The views of a scene show one set of named points, each view turned or mirrored, and shifted as a whole, with a little noise and some points left out.

Scene 1
View 1
z809: [-22, -37,  17, -33,   9, -17,  31,   5, -15, -27, -15, -13,  37,  12, -27,
 -38, -19,  11, -36, -17,  18, -25, -22,  17,  49,  13]
z739: [-23, -33,  27, -21,   5,   7,  10, -13, -27,  -2,  -4, -25,  25,  13, -19,
 -10,  -4,   7, -13,   4,   4, -26, -12,  27,  39,  -3]
z940: [-29,  -8,  12, -19,   8,  10, -11, -26, -15,   1,   1, -22,  -9,   4,  -3,
   4,   2,  -5,  12,   0,   3,   0,  13,  26,  17, -16]
z82: [-28, -33,  17, -32,   9, -11,  23,  -3,  -8, -22,  -9, -15,  28,  10, -20,
 -32, -14,   2, -26, -16,  16, -15, -18,  16,  46,  11]
z834: [-27, -15,   4, -29,   6,   0,   2,  -7, -23, -10, -10, -21,   4,  -1, -13,
  -5, -13,   1, -12,  -8,   0, -10,  -2,  23,  29,   7]
z182: [-27,  20,   1,  -8,   7,  28, -41, -47, -30,  23,   5, -27, -49,  -8,  12,
  43,  17,  -6,  50,  15, -16,  13,  47,  36, -15, -42]
z250: [-21, -13,  20, -17,   8,  -2,   5, -22, -19,  -7,  -1, -14,   2,  11, -11,
  -7,   5,   5,   6,   0,   8, -14,   7,  24,  20, -25]
z65: [-41,  -3,   8, -19,   7,  23, -28, -34, -14,   8,   5, -31, -16,  -1,   3,
  12,   3, -22,  14,   3,  -4,  14,  14,  29,  19,  -5]
z800: [-24, -31,  36, -16,   6,  -5,  15, -23, -11,  -6,   0, -15,  24,  22, -17,
 -23,   8,   7,  -4,  -1,  19, -21,  -7,  22,  38, -20]
z792: [-31,  14,   7, -11,   7,  20, -33, -44, -12,  15,   5, -23, -39,  -1,   9,
  22,  19, -12,  41,   9,  -3,  15,  37,  29,  -4, -39]
z480: [-45, -21,   8, -31,  10,  -3,  -1, -12,   8, -16,  -4, -21,  12,   4, -10,
 -29,  -9, -18, -18, -16,  17,  13,  -8,  15,  41,  20]
z38: [-51,   2, -17, -35,  10,  22, -38, -20,  -6,   1,  -4, -36, -25, -18,   8,
  11, -19, -34,   1,  -9,  -8,  36,  12,  24,  15,  27]
z270: [-18,  -6,   2, -28,  10,  -5,   6, -10, -21, -14, -13, -11,  -5,  -4, -11,
  -5,  -9,   7,  -3, -10,   1,  -9,   8,  20,  17,  -6]
z864: [-43, -22,  32, -11,   7,  17, -16, -39,   1,   8,  12, -29,   5,  19,  -2,
  -9,  19, -22,  12,   6,  16,   6,   2,  27,  33, -18]
z775: [-21, -29,  38, -13,   6,   0,  16, -24, -20,  -2,   0, -16,  20,  23, -17,
 -15,  13,  12,   3,   3,  14, -26,  -3,  24,  33, -29]
z586: [ -6,  -6,  15, -14,   5,  15,  -4, -23, -53,  14,  -5, -22, -10,   3, -11,
  30,   6,  18,  19,  16, -19, -30,  19,  35,   7, -32]
View 2
z270: [-24,   3,   0,   6,  -3,  -8,   4,  16, -12, -12, -10, -32,  22,  13, -13,
  23,  10,  12,  10,  17,  -6,  -7, -19,  19,   1, -13]
z65: [-22,   3, -18,  19, -19, -22,  -2, -27,  13, -14,  12, -18,   7,  -4,  12,
   9,  -1,  18,  10,  21,  -3,  -3,  14,   9,   4,  -4]
z586: [-10,  -9,  -3,  39, -19, -16,  28,  13,  -4, -63,  -2, -16,  26,  -8, -16,
  14,  -5, -11,   3,  11,  -6, -10,   5,  19,  14,   1]
z800: [-10,   8,  14,  15,  16,  -5,  11,  30,   4,  -9,  -9, -40,   8,  38,  -4,
  -6,  15,  24, -14,  12, -13, -13, -24,   5,  10,  20]
z739: [  5,  19,   6,  15,  16,  -5,  22,  31,   2,  -7, -10, -46,   8,  17,  -4,
   1,   5,  13, -15,   5, -10, -10, -17,  14,   5,   2]
z940: [-23,  -1,  -6,  19, -13, -16,   3,  -5,   3, -21,   5, -20,  12,   9,   0,
  11,   7,  15,   6,  19,  -7,  -5,  -1,  10,   7,   0]
z775: [ -8,   6,  16,  24,  11,  -4,  18,  30,   2, -24, -10, -35,   9,  32,  -7,
  -5,  15,  18, -15,  10, -11, -15, -20,   6,  15,  23]
z792: [-41, -23, -13,  33, -39, -29,  -6, -38,  12, -50,  14,   4,  18,  -1,   5,
  13,   4,  12,  20,  28,  -5,  -4,  19,   0,  11,   9]
z864: [-15,   5,  -2,  23,  -2, -16,   2, -15,  23,  -6,  11, -26,  -1,  22,  18,
 -10,   6,  28,  -5,  19,  -9, -10,   5,  -6,   9,  23]
z250: [-21,  -2,   5,  18,  -4, -10,   7,  14,  -1, -25,  -5, -27,  15,  21,  -6,
   8,  10,  14,   0,  17,  -8,  -9, -15,   7,   9,   8]
z809: [ -3,  28,  12, -13,  34,   4,  11,  53, -12,  25, -21, -63,  10,  37, -14,
   9,  18,  23, -13,   7, -11, -10, -49,  21,  -2, -10]
z834: [-14,  14,  -6,   2,   4, -10,   8,  17,  -6,   2,  -5, -40,  14,   9,  -8,
  17,   7,  13,   5,  12,  -6,  -6, -17,  20,  -1, -19]
z182: [-41, -30, -18,  44, -53, -30,   0, -45,   9, -72,  18,  13,  24, -18,   4,
  22,  -6,  -2,  27,  27,  -3,   0,  31,   8,  13,   2]
z82: [ -8,  23,   6,  -7,  26,   1,   8,  39,  -7,  23, -13, -55,   7,  34,  -8,
   8,  17,  27,  -8,  11,  -9,  -9, -38,  15,  -2,  -4]
z38: [-25,  12, -31,  -3, -18, -24, -14, -40,  12,  21,  16, -25,   3,  -8,  18,
  21,  -2,  23,  22,  25,  -1,   5,  14,  14,  -7, -29]
z480: [-21,  22,  -5, -13,  13,  -7, -11,   4,   4,  36,   0, -45,   3,  25,   6,
   9,  14,  37,   5,  18,  -8,  -4, -21,  10,  -5, -12]
View 3
z586: [ 44, -13,  -3, -31, -13,  12,  23,  -9,  -4,   5, -11, -28,   7, -25,  -1,
  16,  17, -30,   6,  17,  27,  10,  22,   9,   9, -21]
z82: [-22,  18,  25,  -9, -14,  16, -12, -16,  10,  14, -26,  16,  26,  26,   6,
  40,  -7,  24, -19,  -7, -24,   8,  -9,  24,   0, -23]
z270: [ -4,   1,  13,  -6, -15,   5,   2,  -9,   2,  -2, -16,  -2,  19,  10, -10,
  22,   1,  -2, -11,  16,  10,  15,  14,   5,   5, -15]
z775: [ 17,  -1,  -2, -33, -15,  19,   9, -19,   5,  13, -34,  -6,   7,  15,   7,
  36,   6,   3,  -4, -24,  -5,   7,  -6,  30,  -8, -14]
z38: [-13,   8,  -8,  14, -37, -25,   8,   8,  33, -25,  -4,  33,  27, -47,   2,
   6,  -8, -10, -38,  24,  18,  16,  21, -32,  14,  -7]
z864: [ 11,   2, -26, -25, -31,  -5,  21, -10,  27,  -6, -32,  21,   1, -19,  11,
  23,   2,  -1, -24, -33,   6,  11,  -5,   4, -13,   1]
z65: [  3,   3, -14,  -4, -32, -14,  15,  -1,  28, -16, -14,  21,  16, -39,   3,
  12,  -1,  -9, -29,   6,  16,  13,  14, -18,   4,  -5]
z480: [-31,  19,   8,   4, -27,  -3,  -6,  -9,  26,  -7, -23,  34,  25,   4,   2,
  30, -10,  21, -33,  -8, -13,  12,  -3,   3,  -2,  -9]
z792: [ 23, -20, -40, -16, -31, -17,  36,   4,  15, -26, -17,  -1,  -7, -27,  -9,
   0,  12, -33,  -9,   4,  47,  19,  26, -23,  -1,  13]
z250: [  9,  -4,  -3, -21, -20,   8,  13, -12,   4,   0, -26,  -4,   8,   9,  -2,
  25,   5,  -5,  -7,  -6,  10,  13,   6,  11,  -5,  -9]
z834: [ -5,   9,  15,  -8, -18,   8,  -2, -10,  10,   2, -14,   7,  28,  -4,   1,
  27,  -4,   3, -17,  14,  -2,  11,  10,   7,  11, -23]
z940: [ 20,  -7, -15, -20, -24,  -3,  18,  -5,  11,  -8, -19,  -2,   7, -19,   0,
  16,   8, -16, -10,   2,  21,  11,  16,  -6,   2,  -7]
View 4
z809: [-58, -48,  -7,  62, -14,  -5, -36, -37,  -3, -10, -46,  28,  24, -16, -11,
  -5,  26,  21, -34,  13, -36,  10,  12,  11,  -1, -24]
z864: [  6, -32, -20,   4,   1, -37, -22,  14, -30,  -7, -30,   2,  14, -21, -23,
 -31,  34, -10,  10,   7,  -5,   6, -23,  24,   3, -13]
z82: [-47, -47,  -7,  51, -13, -12, -34, -25,  -9, -11, -41,  22,  23, -17, -10,
 -13,  30,  18, -25,  12, -31,   8,   3,  14,  -3, -19]
z940: [-14, -23, -17,   6,  -7, -24,  -9,   9, -15, -13, -19,   3,   0,   7, -22,
 -15,  29,   3,   4,   2,   9,   0, -20,  10,   5, -18]
z739: [-33, -27, -10,  34,   4, -23, -25, -15, -16,   0, -46,  25,  10,  -9, -25,
  -5,  25,   3, -17,  -1, -12,   7,   1,  30,   4, -31]
z250: [-17, -32, -16,  13,  -5, -23,  -8,  -6, -18,  -7, -24,  13,   4,   3, -31,
 -11,  24,   6,  -4,   2,   1,   2,  -5,   2,  14, -25]
z800: [-17, -43, -18,  27,  -1, -24, -21, -17, -24,   2, -37,  21,  21, -20, -34,
 -14,  23,   4, -14,   4, -23,   6,   3,  10,  17, -28]
z38: [-30, -13,  -5,  10, -16, -17, -15,  32,   4, -40, -14, -19,  -4,  19,  22,
 -30,  46,   7,  16,  11,  28,   4, -47,  27, -24,   4]
z480: [-35, -43,  -9,  38, -20, -15, -34,  -6,  -5, -25, -30,   0,  23, -14,   8,
 -27,  40,  13, -10,  21, -21,  11, -18,  15, -12,  -2]
z834: [-43, -27,  -7,  31, -11, -12, -17,  -9,  -3, -17, -33,  13,   3,   9,  -6,
 -10,  29,  12, -12,   5,  -1,   5,  -9,  17,  -6, -20]
z775: [-12, -38, -18,  22,   3, -28, -16, -15, -26,   6, -37,  25,  12, -13, -45,
 -10,  21,   1, -14,  -1, -16,   5,   4,  10,  19, -33]
z586: [-18,  -6, -16,  -7,   9, -22,   6,   4, -17,   0, -28,  19, -20,  32, -44,
   4,  12,   0,  -2, -20,  32,   0,  -7,  17,  15, -45]
z792: [ 13, -13, -21, -31,  -7, -30,  10,  31, -22, -17,  -1, -11, -13,  23, -29,
 -22,  28,  -4,  27,  -3,  41,  -3, -35,   0,  13, -16]
z270: [-37, -28, -10,  22, -13, -10,  -9,  -8,  -4, -16, -22,  12,   2,  16, -17,
  -5,  24,  16, -10,   5,   4,   2,  -7,  -2,   3, -21]
z182: [ 13,   0, -20, -44,  -2, -32,  22,  40, -20, -19,   1, -13, -27,  44, -31,
 -17,  26,  -8,  33, -12,  60,  -4, -39,   5,  13, -19]
View 5
z82: [-27,   8,  24,   8,   0, -13,  14,  23,  -6,  11,  36, -26, -18,  15, -11,
  19,  10,  -2,   0,  28, -37,  -7, -40,   1,  39, -15]
z834: [-10,  -9,   6,  14,  -3, -10,   3,  32, -14,  15,  19,  -4, -22,  15, -24,
  16,   5,  -1,  -3,  22, -17,  13, -13,   7,  28,  -5]
z586: [ 23,  -1,  -9,  16,   4, -10, -19,  34, -23,  30,  -8,  45,  28,   0, -22,
 -10,  -3,  15,  -7,   7,   1,  34,  -5,  17,  10,   5]
z38: [ -2, -38, -15,  17,  -7,   9,  12,  41, -13,  14,  -5, -10, -47,  24, -50,
  46,   5,  -2,  -6,  -4,  15,   9,  35, -11,  -4,   4]
z250: [  6,   8,  12,  12,  -1, -10,   1,  17, -11,  17,   0,  14,   9,   8, -16,
   7,  -2,   4,  -1,  10, -16,  -3, -18,  -1,  14,  -6]
z792: [ 32,  -7, -13,  16,  -7,   9,  -2,  17, -12,  18, -42,  41,   9,   9, -37,
  17, -13,   7,  -6, -17,  23,  -2,  27, -11, -26,   5]
z480: [-22,  -8,  16,  11,  -5,  -1,  21,  23,  -3,   7,  22, -32, -34,  22, -23,
  35,   8,  -4,   0,  13, -21, -17, -15, -15,  20, -12]
z182: [ 42, -14, -26,  19,  -5,   8, -11,  23, -21,  23, -53,  62,  15,   7, -44,
  11, -13,  10,  -9, -19,  32,  16,  41,  -3, -32,  10]
z775: [ -1,  17,  20,   8,   5, -10,   1,  15, -10,  19,  14,   6,  27,   8,  -1,
   1,  -5,  13,   1,  11, -27,  -6, -38,  -4,  18,  -8]
z940: [  6,  -5,   0,  13,   0,  -1,   2,  25, -13,  18,  -7,  12,   0,  14, -26,
  16,  -2,   5,  -5,   0,  -2,   4,   0,  -6,   2,  -3]
z739: [ -9,   1,  15,  11,   8,  -7,   0,  32, -15,  21,  29, -10,  10,  15,  -5,
  10,   8,  16,   0,  16, -25,  11, -33,   4,  28,  -6]
z65: [  9, -21,  -6,  15,   1,   8,   4,  31, -14,  18,  -9,   5,  -2,  20, -31,
  27,  -1,  11,  -4, -10,  11,   5,  14, -14, -12,   5]
z800: [-13,  18,  29,   7,   7,  -7,  10,  13,  -7,  15,  26, -14,  20,  13,   3,
  10,  -1,  10,   4,  11, -33, -17, -48, -12,  21, -12]
z864: [  1,   0,  16,  12,  11,  12,  14,  21, -10,  16,   9, -14,  26,  21,  -9,
  22,  -4,  19,   9, -13,  -6, -19, -20, -30, -10,  -2]
z809: [-33,   9,  30,   6,  -3, -19,  12,  25,  -5,  13,  47, -30, -22,  14,  -5,
  12,  11,  -3,   0,  36, -47,  -3, -50,   7,  52, -17]
View 6
z270: [ 27,  -3,   5, -13,  -3, -10, -13,  -7,   7,   1, -16,  -2, -22, -12,  22,
  16,  17,   9,  22, -13, -15,  25,   0,   3, -10,   7]
z739: [ 22, -10,   1,  -4,  14,  -9,   0, -14,   8, -19, -30,   0, -24, -15,  29,
  26,  10, -24,  -4,  -6,  -9,  30, -25,  15,  -8, -15]
z792: [ 41,  -1,   3,  15, -19,   0,  11,   5,   4, -24, -11, -19,  13,  -9, -10,
 -24, -20,  22,  52, -35,  -6, -28,  27,   6,  11,  14]
z586: [ 49, -17,  14, -12,   1,   4,  14,  -3, -27,   8, -18, -13,  -2, -18,   7,
  -4,  15, -16,  28, -17,  -5, -13,   5,  20,  23,  -4]
z809: [  7,  -2,  -1, -14,  21, -21, -27, -18,  27, -10, -26,  10, -45, -14,  45,
  51,  27, -12, -13,   5, -14,  64, -31,   4, -31,  -9]
z940: [ 29,  -3,   3,   3,  -7,  -7,   0,  -6,   8, -21, -20, -10,  -9, -10,   9,
   2,  -5,   5,  24, -19, -13,   4,   1,   6,  -4,   2]
z864: [ 22,  -2,  -5,  22,   3,  -8,   6,  -5,  25, -53, -30,  -9,  -2,  -8,  13,
   1, -24,  -5,  12, -20,  -2,   0,  -8,  11, -12,  -7]
z834: [ 23,  -5,   3, -14,  -9, -13, -11, -12,   8, -13, -23,   0, -30, -12,  22,
  17,  10,   0,  12,  -8, -25,  35, -11,   8, -15,   0]
z775: [ 24,  -5,   3,   8,  34,  -9,  -1,  -8,  14, -19, -25,  -3, -10, -15,  28,
  29,  13, -21,   0, -11,  14,  15, -16,  10,  -3, -13]
z182: [ 56,  -7,  10,   7, -31,   7,  20,   7, -17, -11, -12, -23,  19, -11, -20,
 -39, -19,  21,  61, -35, -13, -45,  35,  12,  23,  16]
z480: [  9,   2,  -6,   3, -11, -21, -21, -14,  36, -40, -27,   3, -31,  -7,  26,
  21,  -8,  12,   5,  -8, -27,  45, -17,  -3, -37,   1]
z65: [ 33,  -5,   0,   7, -26,  -8,   8,  -5,   6, -37, -29, -13,  -5,  -7,   1,
 -12, -23,  11,  29, -22, -26,   1,   1,  10,  -6,   3]
z800: [ 17,  -3,   0,  10,  31, -12,  -7,  -9,  24, -23, -25,  -2, -16, -13,  33,
  30,   7, -17,  -2, -11,  12,  23, -19,   7, -12, -12]
z250: [ 24,   1,   3,   3,  19, -10,  -5,  -5,  18, -13, -19,  -3, -13, -14,  25,
  21,  10,  -7,  12, -13,   7,  17,  -6,   6,  -5,  -2]

Which points are out of place in each view (at most two, in the order of its rows)? Write none if all are in place.
view 1 -> none
view 2 -> z38
view 3 -> z65, z940
view 4 -> none
view 5 -> z800, z864
view 6 -> z250

Scene 2
View 1
z318: [ 19,   2,  23,  10, -27,  16,  30,   4,  23,  27,   2, -12,   8,  11,  -8,
  36,  14, -22, -17, -10, -16,  34, -14,  18, -24,   6]
z94: [ -5, -15,  16, -12,  15,  -6,  -7,  10,  15, -12,   7,  10,  20,  -7,  -8,
 -15,  21,   1, -13,   6, -18,  18, -25,  16, -14,  -3]
z816: [  3,  -8,  55, -11,   1, -17, -12, -16, -22,  -4, -21,   5,   3, -15, -16,
 -11,  41, -24,   1,   4, -18, -13, -17, -30, -12,   9]
z12: [  4,  -7,  15,   5, -17,   8,  -2,   4,   4,   2,  -9,  13,  -4,   1,  -1,
  -4,  12, -23,   2,  -8,  -7,   7, -18,   2, -10,  -7]
z302: [ -8, -13,   6,   2,  26,  -7,  -7,  15,  14, -28,  16,  21,  19,  -6,   9,
 -24,  11,   3,  -5,  11,  -3,  10, -24,  31, -23,  -1]
z631: [  1, -10,  15,   1,  -5,   1,  -6,   4,   4,  -6,  -4,  15,   0,  -4,   2,
 -14,  15, -16,   1,  -3,  -6,   4, -19,   3, -12,  -6]
z503: [  5, -11,  36,  -9,   2,  -5,   4,   1,   8,   2,  -1,   0,  15,  -6, -13,
   3,  27, -11, -13,   5, -23,  16, -21,   3, -16,   6]
z589: [  7, -10,   7,  -3, -28,  16,  -2,   5,  12,  10, -10,  10,  -8,   3,  -7,
  -2,  10, -23,  -2, -18, -16,  16, -23,   0,  -1, -11]
z77: [ 11,  -8,  30,  -7, -24,   9,   3,  -2,   6,  19, -13,  -2,   1,   1, -18,
   9,  26, -25, -11, -14, -25,  16, -20, -10,  -4,   0]
z264: [ -2,  -2,  13,  18,  20,  -8,   4,  10,   3, -28,  12,  16,  12,  -4,  21,
 -14,   8,  -6,   4,  14,   9,  -1, -11,  30, -39,   3]
z661: [ -6, -14,  14,   2,  14,  -7, -15,   6,   0, -25,   1,  22,   6, -10,   4,
 -29,  15,  -8,   5,   7,  -4,  -2, -22,   8, -16,  -3]
z720: [ -2, -10,  56, -17,  22, -24, -11, -12, -17, -13, -13,   4,  17, -19, -17,
 -16,  45, -13,  -6,  16, -21,  -7, -20, -18, -17,  14]
z973: [  4,  -3,  46,  -2,  -3, -11,  -3, -13, -16,  -1, -19,   3,   1,  -9,  -7,
  -4,  32, -26,   1,   3, -12,  -8, -14, -16, -19,   8]
z563: [  3, -11,  12,   1, -18,  11,  -7,   3,   3,   3,  -9,  17,  -7,   0,  -2,
  -9,  13, -22,   2, -11,  -9,   6, -20,  -1,  -5,  -7]
View 2
z94: [  4,  10,   6,   9,  22,   0,   2, -17,   9,   9, -10,  -7, -26, -31, -20,
  17,  13, -16, -18,  -9,  16, -20,  19,  -2,  13, -27]
z973: [ 14,  15, -21, -13,  32, -27, -12,  -2,   8,  27,   2,   8,  11,   7,   1,
  -8,  -1,  -6,  -6,   7,   2, -10,  36,   1,   3,   8]
z563: [ -3,  -3, -12,   4,  29,  -8,  -2,  -4,   2,  10,  16,  -1,  -9,  -7,  -3,
   5,  16, -10, -10,  -4,  -2,  -9,   0,  -5,  17,  -5]
z631: [  2,  -1, -13,   1,  27,  -1,   2,  -7,  11,   9,  10,  -3, -11, -15,  -4,
   3,  12, -13, -11,  -1,   5, -12,  13,  -3,  15, -12]
z318: [ -5,   8,  -8,  19,   5, -16,  -5, -16,  -5,  44,   9,  18, -34, -17, -18,
 -11,  49,  38,  -6, -11,  -8, -36,   0, -26,  32,  -7]
z720: [ 25,  34,  -4, -12,  32, -26, -11, -14,  12,  23, -23,   1,   1,  -7, -14,
   6, -12, -16, -19,   5,  15, -13,  56,   8,  -7,  -8]
z77: [ -1,  13,  -2,   8,  29, -27, -12,  -8, -10,  29,   2,   8, -12,   1, -13,
  -2,  27,   8,  -9,  -8,  -5, -15,   7,  -6,  11,   8]
z302: [  8,   1,  -8,   4,  16,  18,  12, -19,  27,   0,  -2, -12, -28, -42, -14,
  20,   5, -24, -20,   0,  22, -20,  25,  -5,  23, -42]
z589: [-11,  -3,  -5,  10,  29, -11,  -2,  -5,  -5,  14,  15,   1, -15,  -5,  -7,
   2,  29,  -3,  -7,  -9,  -6, -12, -11, -10,  20,   2]
z816: [ 17,  26, -14, -15,  36, -33, -15,  -5,   6,  24,  -8,   7,  10,   8,  -6,
  -2,  -6, -11, -10,   7,   6,  -8,  45,   8,  -5,   7]
z264: [ 14,  -2, -30,  -6,   8,  20,  15, -18,  31,   9,  11,  -3, -17, -37,  -3,
   4,   4, -10, -12,   9,  18, -25,  36, -10,  31, -39]
View 3
z720: [  7,   9, -42,   9,   5,   6,  12, -40,  11,  21,  15, -34, -15, -18,   7,
  10,   9,   7, -22, -41, -15,  -1,  -8,  16, -38,   2]
z661: [ -4,  10,  -1,  -5,  -6,   9,   7, -31,   5,   3,   9, -16, -23,  -2,   6,
  18,  -2, -29, -26, -19,  11,   1, -20,   3, -12,  -2]
z589: [  4,  -4, -21,  -9,  -9,  -4,  14,   8,  -3,   5, -17,   0,  -2,   6,  -9,
   2,  -5, -22,   0,  12,   8,   7, -26,  29,  -3,  -7]
z563: [ -2,  -1, -13,  -4,  -6,   1,  15,  -6,  -4,   6, -10,  -6,  -7,   1,  -3,
   7,  -3, -24,  -4,   3,   9,   6, -23,  25,  -5,  -5]
z816: [  4,   1, -40,  11,   7,   4,  16, -27,   3,  22,   2, -27,  -5, -16,   1,
   6,   8,   6,  -9, -25, -15,   1, -11,  31, -30,   2]
z302: [  4,  14,   0, -22, -23,   7,  -8, -22,  21,   1,  14,  -9, -29,   3,  11,
  19,  -7, -35, -34, -24,  21,   3, -24, -15, -11,  -5]
z503: [ 14,   3, -40, -13, -13,  -4,  -2,  -6,  19,  17,   4,  -9,  -9,  -4,   2,
   4,  -4,  -4, -12, -22,  -2,   6, -19,  11, -23,  -5]
z12: [ -1,  -3, -11,  -6,  -6,   3,   6,  -4,  -1,  10, -10,  -5,  -1,   1,  -4,
   9,  -7, -19,  -4,   0,   4,   5, -24,  24,  -2,  -4]
z973: [ -2,  -4, -27,  13,  11,   8,  13, -29,  -7,  26,  -3, -22,   4, -17,   0,
  10,   4,   3,  -1, -17, -16,   2, -15,  36, -18,   3]
z631: [ -2,   1, -11,  -6,  -7,   4,   8, -16,   2,   8,  -4,  -9, -10,  -1,   0,
  11,  -6, -23, -13,  -8,   7,   4, -22,  15,  -8,  -4]
z264: [ -6,   6,  16, -19, -17,  15, -24, -29,  13,  17,  12,  -8,  -9,  -6,  11,
  23, -16, -29, -28, -31,  13,  -2, -24,  -9,  -2,   0]
View 4
z631: [  8, -12,   2,   7,  13,   5,  -3,  -3,   5,  -3, -11,  -8, -17,  -8,  32,
   9,  -2,   1,   3,  -9, -19, -11,  -6, -12,  -8,   5]
z563: [ 17,  -4,   6,   8,  21,  10,   1, -12,  10,   2, -13,  -6,  -9,  -8,  25,
   7,   2,  -1,  13,  -6, -23, -11,  -1,  -9,  -1,   7]
z661: [  1, -25,   4,   9,   1,  -2,  -7,   4,  -1, -10, -15,  -5, -22,  -2,  52,
  11,  -7,   3, -12, -14,  -6,  -8, -13, -12, -17,   8]
z94: [  0, -10,  -3,   6,  15, -16,  -3,   4, -15, -12,   7,   2, -27,  -8,  40,
   4, -10,  -1, -16, -24, -20,  -5,  -4, -24,  -3,  24]
z264: [-23, -34,  -9,   0, -16, -10,  -5,  24,   9,  -8, -19,  -9, -34, -20,  31,
  12, -12,   6, -11,  -4,  -7,  -7,  -2, -21, -20,   6]
z816: [ 19,  10,   1,  22,   4,  23, -17, -11,  13, -22,  18,   6, -31,  12,  51,
  22,   3,  11,   3, -24, -30, -17, -36, -15,  -3, -29]
z318: [ -5,  20, -18,  -2,  20,  -3,  11,   2,  20,   2,  17,  -3, -29, -36, -19,
   5,  -1,   3,  21,  -7, -52, -12,  18, -29,  20,  11]
z720: [ 10,   4,  -1,  23,   0,   5, -26,   0,  -8, -33,  32,  11, -42,  17,  67,
  21,  -7,  10, -17, -38, -27, -13, -43, -25,  -7, -17]
z77: [ 22,  22,  -3,  11,  27,  10,   1, -15,  11,  -5,  15,   1, -20,  -9,  15,
  12,   3,   2,  16, -16, -43, -13,  -6, -18,  13,   1]
z503: [  3,   8,  -9,   7,  14,  -4,  -4,  -1,  -1, -15,  19,   4, -32, -11,  28,
  11,  -6,   3,  -3, -22, -36, -10,  -9, -26,   6,   9]
z12: [ 11,  -4,   0,   7,  18,   7,   1,  -9,  13,   0,  -9,  -7, -15, -13,  22,
   8,   1,   0,  13,  -4, -23, -12,   0, -10,   0,   3]
z302: [-14, -34,  -3,   0,   0, -21,  -3,  17, -10, -11, -12,  -4, -27, -12,  46,
   6, -13,   3, -18, -14,  -8,  -2,  -1, -18, -16,  25]
z589: [ 21,   5,   3,   8,  31,   8,   5, -16,   9,   5,  -9,  -7,  -6, -12,  15,
   4,   4,  -5,  18,  -7, -30, -11,   6, -11,   6,  12]

Which points are out of place in each view (at most two, in the order of its rows)? Write none if all are in place.
view 1 -> z973
view 2 -> none
view 3 -> z816
view 4 -> z720
